Each row is a point on a landscape with many valleys, with its height.
From any point a ball rolls to the lowest of the 2 points nearest to it. It stops when none of these is lower. Distance is the straight distance between rows; heights are no part of it.
(233) height 771: [-31 -13  16  -3 -10  -1  22  35   1 -28  23  11  28 -12 -42  17 -17   3
   3  -4 -14]
(493) height 349: [-23  -9  -4  16 -15   7 -47   8 -49  -7  28 -23  19  10 -29  38 -18  -9
 -29   4  23]
(866) height 744: [-38 -31  15   3 -19  -5  -6  29  15 -20  11   3  17  26 -20  29 -12  30
   2  -4 -24]
(429) height 633: [ 26  -8  46  -5   6 -32 -18  -1   0   2  17  -4 -26  -4  17  24 -19 -18
 -12 -48 -29]
(239) height 369: [-39 -30   3   6 -11  -3  -2  42 -34   6  15  -2 -15   3  22  35 -22  -5
   9  -3   3]
(822) height 539: [ -2 -17 -13 -18 -24  12   2 -14 -22  37 -45  40  23  23  13 -22  46  17
   7  13   6]
(226) height 480: [ 34 -29   8  14 -11  44  11 -14  31  25  27  11 -24  -6  22  -1  -8  45
  -8 -27  -1]
(760) height 426: [-13  21  12  -8 -24  22  40 -32  20  24   2  14  -6   4   8   6  -5  14
  -6 -11 -50]
(20) height 155: [  3  21  16   3 -15 -16  -5 -57 -33  26  -9  14 -25 -29  21  15   8  -3
   4  -2 -23]
(228) height 656: [-19   6   2  -1 -22  16  22  22   6  10 -21  42   5   4   6 -36  18  24
  36   4 -14]
(897) height 505: [ 16  16  -4  34  16  -9 -40  23 -28 -29   7 -23   8  -6 -38 -13  20   6
  -4   6  27]
(764) height 256: [ 14  23 -26   6  51  -1  31  -2   6 -21   5 -48   2 -17 -20  18  -4 -26
  18  26  32]
(661) height 843: [ -3  19 -20  21  33  29  36 -10  26  14   4   4 -22  22  18 -22 -29  37
  53  13  -9]
(88) height 704: [ 10  43  24 -31  15 -23  21 -28 -35 -11 -11   7 -12 -27 -25   2  23 -44
  -1   1 -14]
(78) height 550: [-33   5  -6  -4 -15  31  14  27 -27  36   3  26 -19  42  43 -16   0  12
  17  -7 -28]
(618) height 484: [ 20   0  13  10   6 -31 -57  -1 -30 -11 -11   0  -3   6 -28 -10  10  13
   4  -9   3]
(442) height 490: [ 25   5  36 -26  -6  -2 -25  23  18  -3  11  30  21   6 -33   2 -24 -26
 -16 -24   5]
(908) height 352: [ 21   0 -45  25  15  35  -2  -5 -26   3  -7 -44  -6   5 -30  -7  38   3
 -29  13  29]
(568) height 544: [-31 -20  13 -26 -22   5  -5  56  12  10   7  54 -46  40  43  16 -30  26
   1   4  -7]
(291) height 47: [-37 -33  -1  -8 -28 -10 -26  60  25  -5   5   3  -6  -1  46   5 -35 -34
  -8  -4   6]
(458) height 797: [-28  -1   4 -22 -11  -3  30  -9 -21 -30   6  10  50  -1 -61  31   2   7
  -3  29  -9]
(56) height 791: [-23  -1  10  19  26 -16  16  -5  -6  14   2   0  -9   2  36 -23  18  10
  33   7  13]
(300) height 712: [-34 -20  17  -5 -24 -13  -7  -7  11   6  -4   6  -6  45   8  33 -24  31
   9  -3 -45]
(199) height 409: [ -9  13  36   4 -25 -34 -56 -24 -28 -14   4  -5  -2  -5  -4  11  -9  -9
 -10 -11 -10]
(454) height 697: [-19  41  -4  21   3  17  34 -12  28   6 -17  18 -10  -6  16 -52  32  34
  22  19 -27]
(642) height 433: [-52 -14  18 -30 -16 -21   3 -38  13   8   3   3  48  34 -16  27 -24 -17
  -5  22   5]
(886) height 512: [ 19  17   0  -1 -14  33  20 -20  24  14  -7  23 -19 -14  -5 -27   6  10
  -6 -22 -30]
(58) height 173: [ 18  -5 -30  21  45   5  41 -17  20  -2  20 -47 -18 -28  13  -2 -16 -13
   7  10  24]
(267) height 239: [-33 -36 -10   5 -20   9 -18  23  -1   7  -2 -10 -11  -4  22  -7 -10 -19
 -15  -6   0]
(214) height 413: [ 30 -17  28  29  14  10  -8 -22  41  13  35 -11  -5 -20  29 -12  -8  28
  -5 -15  31]
(617) height 546: [  1  -2 -18   3  21 -11  24  30 -24 -29 -12 -25 -12 -41   5 -23  29 -27
   9 -17 -23]
(409) height 873: [ 33  27  20  13  33  23   3 -21  33  21  14  18 -18  43  12 -45   0  56
  20  -2  25]
(104) height 431: [ 26  -3 -32  10  15  51  12   0  -5  18   0 -34  -1  29 -17 -11   5 -17
 -27 -14  24]
(2) height 674: [ 10  32  11 -13   5   0  13   0 -37 -33   5  -9   0 -27 -54   6  22 -41
 -20  -4  -6]
(119) height 434: [ 29   5  26 -12  -2 -28 -15  31   6 -11  25  13  56 -13 -16  20 -17 -32
  -7 -15  18]
(138) height 772: [ 11   5   3   9  46 -21  30 -16  24  13  -3 -10 -11 -22  29 -30  35   8
  15  25  26]
(607) height 494: [-53 -16  32 -36 -10 -53 -24 -18 -28 -13  10   4  62  37  -5  38 -10 -12
  -7  28  11]
(288) height 326: [ 50   6 -26   9  43  -4  26  13  19 -31   8 -40  15 -44 -23  26  10   2
  -6  22  23]
(776) height 354: [ -4  41 -32  12  15  31  29 -35  12  -1 -10 -29 -30  -1 -13  -4  -5  -1
  14  16   6]
(616) height 309: [-10   8   2  16 -15 -19 -23 -40 -21  -9 -12 -23 -17 -35   2  -8  11 -19
  -1  -2  -3]
(752) height 538: [ 12 -19  16  18  -4   9  16  -1  23   5  21   4 -25   1  16  11 -15  55
   7 -25 -37]
(859) height 495: [  3  21 -23 -10  20  -6  44  14 -15 -30 -23 -16 -13 -51 -23   0  42 -12
  16  27  -8]
(606) height 366: [-21 -20 -30  12 -28  39  -6   4 -23  30 -12  -2  -5   4  14  -8  12  -4
 -13   1  11]
(788) height 751: [ -2   3 -13  26  15 -21   3 -25  45 -18  -7 -30  -5 -23  14 -45  22   4
   8  14  13]
(152) height 580: [ 10   7  -6 -17 -40  52  -7 -27   4  28 -14  26  -2  19 -21 -17   5  -3
 -35 -18 -14]
(355) height 284: [ 26 -21   6  -2 -21  12 -20  15  38   1   4  12  51   2  -9 -10  -7  11
   0  -5  34]
(732) height 485: [  3 -16  38 -21 -26 -47 -42 -17 -39   8   1  31  10   5  -4  31  -1   1
 -17  -1 -15]
(579) height 361: [ 34  -5  11  31   6  10 -19   4  60 -14  31  -2  24  -7  15 -31  -7  30
  -1   1  40]
(850) height 734: [ 71  -8   4   1  -3  -6 -41 -29  19   8  -9 -10   4 -18  -4   0 -10 -15
 -26 -20  26]
(301) height 277: [ -9   7 -29  26  11  18  14 -15  18 -20   4 -29 -24 -25 -13   5 -31  -3
  18  -5  -9]
(723) height 648: [ 34   4 -26   2  10 -26 -32  -8  19 -31 -52  -5  -4 -29 -17 -36  27  10
  21  24   8]
(350) height 553: [-14 -32  24 -21 -30 -44 -39  24  -9   4   8  15  19  18  21  39 -12 -12
 -29  -3   7]
(400) height 591: [ 37   1 -13 -17   8  -4 -14 -14  -6  18 -51  38   0   3   2 -45  48  17
  19  15  20]
(610) height 463: [-36  10 -33  16 -17  52 -10  -5 -27  33  -2   2 -25  44  18 -12 -14   4
   2   2  -2]
(466) height 829: [ 19 -11  -3  19  38  26  41  -4  19  31  18  -7 -13  22  24   4 -16  22
  25  -3  11]
(396) height 676: [ 37  40 -13   1  13 -32 -34 -32  24 -30 -26  -8 -19 -40 -26 -25  10 -24
  -2  13   6]
(879) height 614: [ -5 -11  -5   1  -3  26   0  13   1  22 -14  22 -11  38  25 -49  14  21
  16 -17  -4]
(211) height 811: [-11 -37  10  18  31   4  21  26  15  23  26   2  -2   6  46 -24  -5  12
  22 -14  22]
(443) height 250: [-10 -28  -3 -23 -30 -20 -20  67   8   1  17  19  23 -11  53  40 -36 -57
 -37 -11  21]
(436) height 615: [-38   0   4 -33 -25 -12   2  39  -3   9  -4  52 -54  27  45  24 -39   1
   3 -14 -47]
(687) height 283: [ 29  -5  -5  -1 -15 -10 -13 -17  22  -6 -18  -8  56   6 -36  24  -6 -13
  -9  12  27]
(605) height 470: [-33 -21 -15  -9 -41  25   5 -10 -17  38 -10  36  23   8  -3  -3  10  28
  -5  26  -1]
(280) height 502: [  6  22 -20  -9  -3  55  28 -27 -11  29  -7 -10 -11  37 -27   2   8 -14
 -27 -14  -5]
(153) height 727: [-18  20   0  22   4 -14  20 -34  29 -15 -15 -14 -13 -22   2 -19  37  36
  29  31 -20]
(265) height 672: [-40   0   6 -15 -22 -26  -1   4   0  11 -23  24 -33  42  45  21 -29  18
  22  -4 -62]
(906) height 820: [-24  -8   4 -56  -8  -6  23 -14 -51 -37  13   8  37 -14 -55  48 -28 -26
 -16  13 -22]
(743) height 357: [  9  -3  13 -15 -12 -26 -22  39  11  -1  29   4  40 -15  31  26 -39 -71
 -20 -27  26]
(498) height 231: [ -9 -19 -33  29  -6  28 -18  12 -43  -3   5 -42  10   6 -27  21   0 -11
 -20   1  29]
(531) height 858: [ 16  20   0  17  31  21  12 -25  47   0  11   2 -30  12  15 -52 -11  21
  16 -10   2]
(590) height 393: [ 40  17 -47 -10  49  12  31  10  49 -14 -13 -24 -19 -29 -15  -9  22  14
   6  36  27]
(790) height 554: [-55 -30  27 -19 -25 -57 -33  23 -38  -7  21   3  41   5  19  36  -5  -6
 -19  21   2]
(77) height 445: [ 14  14 -26  -9  35   9  47  29  17  -5 -14  -5   3 -34  -8 -13  55   9
   9  45  19]
(285) height 705: [ 66  14   3   4  14  -7 -41 -27  46 -23 -18  -1 -21 -20 -17 -34 -14   2
  -9 -14   0]
(441) height 429: [-12  52 -37  34  10  45  44 -26 -22  19   8 -19 -33   1  14  -4   3  20
   3  15 -17]
(24) height 439: [ -3   5   3  21   4 -13 -45  28 -40 -36  26 -35  43  13 -39  26  12   2
 -27   2  17]
(334) height 321: [-17  35  14  -4  -7   0  29 -29 -26  30   4  23  -5  12   8   8   5  13
  14   2 -29]
(401) height 365: [-19   9  19 -15 -11 -29   7 -23  21 -14  -8 -21  60  13 -19  15   5 -33
  -8  11   0]
(773) height 592: [ -5 -26  -8 -11  -6  -9  26  17 -26 -15 -15 -20   6 -17  -5   7  12 -30
  -7 -24 -31]
(234) height 634: [-21   9   8 -10   0  -3   4  15 -38 -20  -2 -23   2   8 -18  -6  13 -54
 -20 -28 -19]
(204) height 622: [ 46 -19 -25 -13  12 -16 -31   2   2  -5 -47  13  18 -13  -4 -27  26  -2
  22  10  35]
(509) height 467: [-16 -31  11  -8  -5  12 -23  64 -18  18  20  32 -34  21  30   8 -21   9
   0 -13  19]
(354) height 675: [ 28  12  28 -13  26 -38  -6  -6 -38 -16   5  -8 -21 -23  -5  14   3 -33
   0 -29 -20]
(548) height 586: [ 16  -2  25  -1  -2  -6   2 -10  14  -7   7   2 -24  -2 -12  27 -30  16
  10 -31 -34]

For each start below, name the point where the ball stops.
(866): (291)
(211): (291)
(617): (58)
(285): (291)
(354): (687)
(879): (291)
